A landscape with many valleys, sampled at points; each row gives a point and its height.
A ball rolls from a point to the lowest of its 2 nearest points, and stops where none of them is lower. Distance is the straight distance between rows; heights are no part of it.
j_669 height 4.34: [186 101 117 147 116 138  96 105  65  90 125  50 137 114 105 129  96 106
 102  85]
j_47 height 3.60: [130 119  99 145 145  96 121 147 156 170  97 194 133 164 121 147 210 159
 138 162]
j_639 height 7.89: [131 108  99 112 127 115 144 143 146 141 126 203 153 141  82 112 108 215
 131 175]
j_220 height 5.85: [111 124 134 173 117  97 111 166 118 112 140 186 140 191 137 140 133 143
 103 117]
j_901 height 5.45: [134 116 170 117  78 164 151 122 110 132 110 135 140 166 156 198 113 132
 131 137]
j_241 height 7.49: [109 119 118 126 129  84 106 170 118 151 143 156 131 159  96 129 110 221
 133 162]
j_939 height 3.46: [131 162 136  99 127 138 113 114 161 108 101 152 113 133 148 158 109 136
  93  84]
j_804 height 7.50: [165 159 106  68 113 132 129 153 149  96 126 130 117 103  43 111  65 168
  80  86]
j_870 height 3.58: [183  95 117 105 135 142 123  89  88  76 110 110 142 121 128 129  78 124
  70  92]
j_336 height 8.84: [129 153 134 130 176 142 146 153 121 119 165 144 197 114 128 162 110 134
 176 147]
j_361 height 4.33: [ 88 111 190 153  60 149 186  68 100 139 136  98 158 146 150 118 145 115
 106 187]
j_118 height 4.90: [ 99 167 113 127  86 114  99 123 115 139 148 155 118 109 135 124 158 123
 178 125]
j_17 height 4.62: [143 106 165  80 120 140 100  63  81  82 110  65 152  66 120 117  89 119
 106 121]
j_182 height 8.29: [108 136 145  84  79 142 181 124 132 157 101 177 168 119 114 148 131 125
 184 177]
j_253 height 5.68: [128 136 143  76 137  82 157 206 135 158  94 132 158 123 127 119 140 116
 182 116]
j_560 height 6.05: [144 113 115 100 105 145 158 109 136 148 126  59 119 136 170 151 121 143
 130 130]
j_656 height 5.26: [ 86 108 161 130 155 135 112  91 183 132 102 170  91 147 147  98 158 135
  77 145]
j_71 height 6.78: [120  86 133 170 197 113  95 172 111 109 159 144 124 144 126  84 123 140
 119 132]
j_907 height 3.81: [137 104 118 101 108 100 138 151 113 157 100 191 102 127 139 104 147 140
 133 152]
j_960 height 6.29: [118 152 125 140 164 115  87 153 125 145 140 138  67 107 156 126 174  80
 142 111]
j_237 height 6.26: [113  92 138  76 161 136 149 108 150 148 111  86 120  90 139  68 149  83
 148 156]
j_667 height 1.93: [138 110 132 128 128  96 131 160 148 158  63 213 123 159 125 140 159 151
 121 155]
j_766 height 6.36: [134 137  92 169 126 164 156  86 162  92 162 127 134 157 133 166  84 152
 107 122]
j_390 height 5.39: [109 131 122 174 116 103  99 141 102  97 148 138 170 175 156 130 154  89
 113  88]
j_30 height 6.89: [145 193  81 120 161 112 127 165  89 133 145 144 120  76 118 148  90 141
 186 138]
j_8 height 2.73: [144 109  86  90 117 106 164 108 139 155 111 150 116 143 145  84 137 130
 120 151]
j_698 height 3.62: [ 94 155 137 111  79  85  94 173  95 146 123 169 154  96 118 109 155 120
 181 134]
j_952 height 4.18: [177 117 113 123 160 156 132 106  92  72 133 122 186 109 132 147  94 121
 110 122]
j_921 height 3.45: [103  96 163 177  46 112 184  97 126 151 127 123 129 173 138  95 158 109
 109 181]
j_756 height 5.40: [102 140 134 138 155 131 103 152 158 164 151 144  72 130 149 148 160 136
 143 139]
j_607 height 5.06: [160 159 126 125  88 113 169  85 137 117  94  69 144 167 187 181 146 118
  87  93]
j_570 height 6.01: [166 125  76 150 188 114 111 166 121  82 133 118 147 128 103  95  94 108
 129  91]
j_923 height 5.54: [133 139 112 150  87 121 164  79 139 123 122  36 152 162 165 143 132 126
 105 119]
j_223 height 7.08: [134 135 172  90 137 128 146 141 149 160  74  73 190 115 162 180 189  94
 176 119]
j_112 height 4.99: [123 124 107 161 120 115 122 150  98  96 159  94 200 143 141 141 126 107
 142  99]
j_528 height 7.11: [162 124  99 172 187 153 138 101 158  89 114 149 101 105  62  93  90 126
  98  97]
j_790 height 9.15: [110 154 102 178 139 139 124  51 155 122 137 114  74 110 111  96 153  90
 105 137]
j_310 height 6.39: [143 131 122 132 190 126 106 171 124 107 135 140 141 112 115 110 122 123
 127 113]
j_297 height 6.47: [ 81 118 138 153 111 121  81 160  89 150 186 110 161 120 108  93 184  97
 163 138]
j_702 height 4.92: [114 115 145 173 127 102 121 172 124 183 144 174 120 158 109 156 205 140
 161 174]
j_382 height 4.63: [ 72 116 146 140  43  92 158 124 127 169 105  81 126 148 127  81 166 122
 143 167]
j_242 height 8.26: [149  94 118 128 151 127 103 153 162 150 129 121  37 139 129 101 115 164
  81 107]
j_802 height 7.05: [138 171 125 160 187 139  88 143 146 117 117 115  77  74 112 121 153  66
 140  74]
j_758 height 6.52: [141 137 154  82 139 115 141 172 133 162  69 109 150 121 162 150 171  78
 183 110]
j_163 height 4.17: [149  87 112  68  94 122 211 137 136 161  96 124 125 143 150 107 136 129
 106 148]
j_945 height 4.89: [160 119 111 169 126 138  83 116  69  76 132  82 120  98  96  99 128  80
 117  73]
j_402 height 6.72: [190 161 115 172 177 163 145  97 122  76 117 140 104  77  83 143 106 111
 118  75]
j_576 height 6.96: [ 88 142 143 150 149 108  81 153 101 148 174 134 122 114 138 117 192  75
 141 110]
j_161 height 5.77: [ 95 204 124 134 112 130  95 142 110 131 173 138 108  90 124 172 152 115
 183 118]
j_946 height 4.94: [122 108 180 129  71 155 163  68  95 128 123  79 162 146 167 176 130 137
 123 162]
j_87 height 7.86: [161  92  85 118 134 119 129 167 153 108 157 112  85 169 126 120  95 150
  62 105]
j_728 height 2.09: [120  83 169  73 131 153 160 156 148 154 141 101 145 143 114 114  84 176
 120 132]
j_12 height 5.98: [ 70 113 135 147  86 115 104 123 110 153 180  73 131 118 123  86 157 112
 154 136]
j_473 height 8.62: [162 114  95 159 140 141 116 114 144 132 136 121  34 118 112 109 113 127
 108 117]
j_262 height 4.49: [ 92 124 157 115 166 143 121 156 156 164 153 125 116 128 139 128 127 152
 169 143]
j_299 height 3.59: [150  77 142  67 106 131 207 140 158 176 115 106 125 165 118 103 112 168
 112 166]
j_927 height 7.07: [ 72 110 192 121  86  92 100 133 127 149  78 192 114 144 122  87 151 125
 120 143]
j_20 height 5.46: [ 67  82 115 144  70 126 129 128 131 167 161  73 131 143 113  74 132 136
 143 163]
j_918 height 5.81: [148 109 138 168 119 184 169 107 128 125 138 137 136 182 183 191 129 130
  99 142]
j_106 height 5.29: [148 122 148  95 107 123  77  64  70  92 112  68 183  54 138 142 131 102
 133 128]
j_625 height 6.19: [130 127 161 133 105 136  84 113  85  97 129 147  91 126 144 113 113 110
 100 118]
j_643 height 6.49: [118 133 113 110 134 154 159 106 173 148 126  73 137 115 154 156 139 123
 153 152]
j_455 height 6.11: [151 135 119 150 136 174 141  73 131 101 167 165 116 143 148 179 112 129
 109 146]
j_833 height 5.44: [106  76 159 106 183 151 156 135 165 159 127 106 144 126 137 100 143 118
 147 162]
j_662 height 5.27: [111 136 168  93  95 162 121  59 105  95 133  82 136 107 121  98  85 123
 103 137]
j_696 height 6.56: [136 171  95 130 146 101 107 182  99 125 153 172 116 123 121 163  75 165
 131 124]
j_180 height 5.53: [187 130  89 177 170 122 111 157 105  90 116 106  94  98  94  94 114  83
 118  61]
j_850 height 8.21: [172 116  84 125 103 100 153 132 126 106 102 122  92 170 148 114 115 115
  54  98]
j_865 height 5.90: [133 164 155 117 123 143  71  81  83  98 128  74 148  75 116 146 144  86
 152 103]
j_9 height 7.14: [100  99 137 157 166  90  86 198 129 137 137 150 122 158 107 105  94 198
 120 132]
j_741 height 7.83: [108 139 129  82  94 143 181  84 163 170 109 148 121  99 132 123 137 135
 175 177]
j_897 height 4.39: [112 132 167 109 153 148 124 117 165 113 108 174 104 137 141 120 109 151
  77 114]
j_919 height 9.04: [103 146 185 140 176 142 126 147 109 121 175 142 201 125 134 170 160 104
 158 141]
j_84 height 6.40: [120 197 115 124 153 125 104 160 126 131 148 122 133  71 118 170 119 114
 196 110]
j_247 height 7.45: [168  99 109 129 191 149 150 113 151  95 121 142 100 136 125  88 104 121
  69 110]
j_192 height 8.59: [128 132 131 102 112 135 147 138 129 138 139 175 162 115 117 154 111 148
 171 150]
j_359 height 4.44: [125 146 134 136 125 133 121 113 143 109  93 103 137 162 184 189 145 117
  92  77]
j_871 height 6.65: [172 174  86 136 135 151 148 122 148  99 156 165 121 152  91 158  66 168
 112 121]
j_246 height 5.71: [116 104 152 145  93 161 118  90  95  95 166  96 115 121 145 106  87 123
 106 141]
j_432 height 7.19: [101 138  98 124 136 133 145  84 187 168 138 140 122 108 104 128 149 159
 165 190]
j_115 height 6.24: [ 81 109 180 117 102 101 103 100 179 156  72 158  97 157 126  89 156 164
 108 167]
j_103 height 6.95: [111 146 154  83 142 164 168 107 175 146  91 115 174 118 155 174 154 106
 165 149]
j_852 height 6.42: [182 156 112 172 154 192 139  83 120  86 152 146  96 109  98 164  97 113
 116 114]
j_219 height 6.21: [124 142 122 167 155  96 102 169  79 109 148 201 130 148 140 147 106 157
 118 131]
j_606 height 4.65: [152 109  91 141 146 141 122 127  91  97 168  87 213 121 124 118 115 104
 155 128]
j_577 height 8.92: [132 138  71 163 118 128 138  81 172 139 129 126  59 141 131 114 143 113
  97 142]
j_95 height 6.48: [140 158 146 134 164 148  69 119 108 118 122  66 105  62 117 138 150  75
 154  83]
j_645 height 4.71: [100 154 148  97 123  68 113 210  99 155  98 182 148 109 124 120 132 136
 182 123]
j_383 height 3.36: [106 134 143  98 134 144 158 170 179 167 135 114 125 142 128 153  88 193
 143 123]
j_831 height 8.51: [166 117 100  95 111 109 136 164 101 107 118 129 142 159 150 131 121 117
 101  87]
j_406 height 7.68: [107 111  82 155 112 122 145 119 173 162 159 150 122 156 119 132 127 164
 143 157]
j_653 height 7.06: [153 189  93 117 136 123 125 126 151  95 109 159 124  99  56 132  62 155
 107  99]
j_845 height 7.66: [ 94 107 135 128  84  82  82 139 121 127  93 153 113 145 131  65 148 130
 103 110]

Call two points neighbours if one is among the 2 nearest of the other. Go from one point of each pair to the other, from neighbour to neighbour, staying as low as possible. Name the highest point that can't be avoided.
j_667, j_455 | j_576
j_939, j_8 | j_643
j_667, j_698 | j_223
j_8, j_728 | j_163
j_8, j_667 | j_907
j_698, j_870 | j_30

Where does a ball stop that starts at each point below?
j_103 | j_939
j_639 | j_870
j_219 | j_870
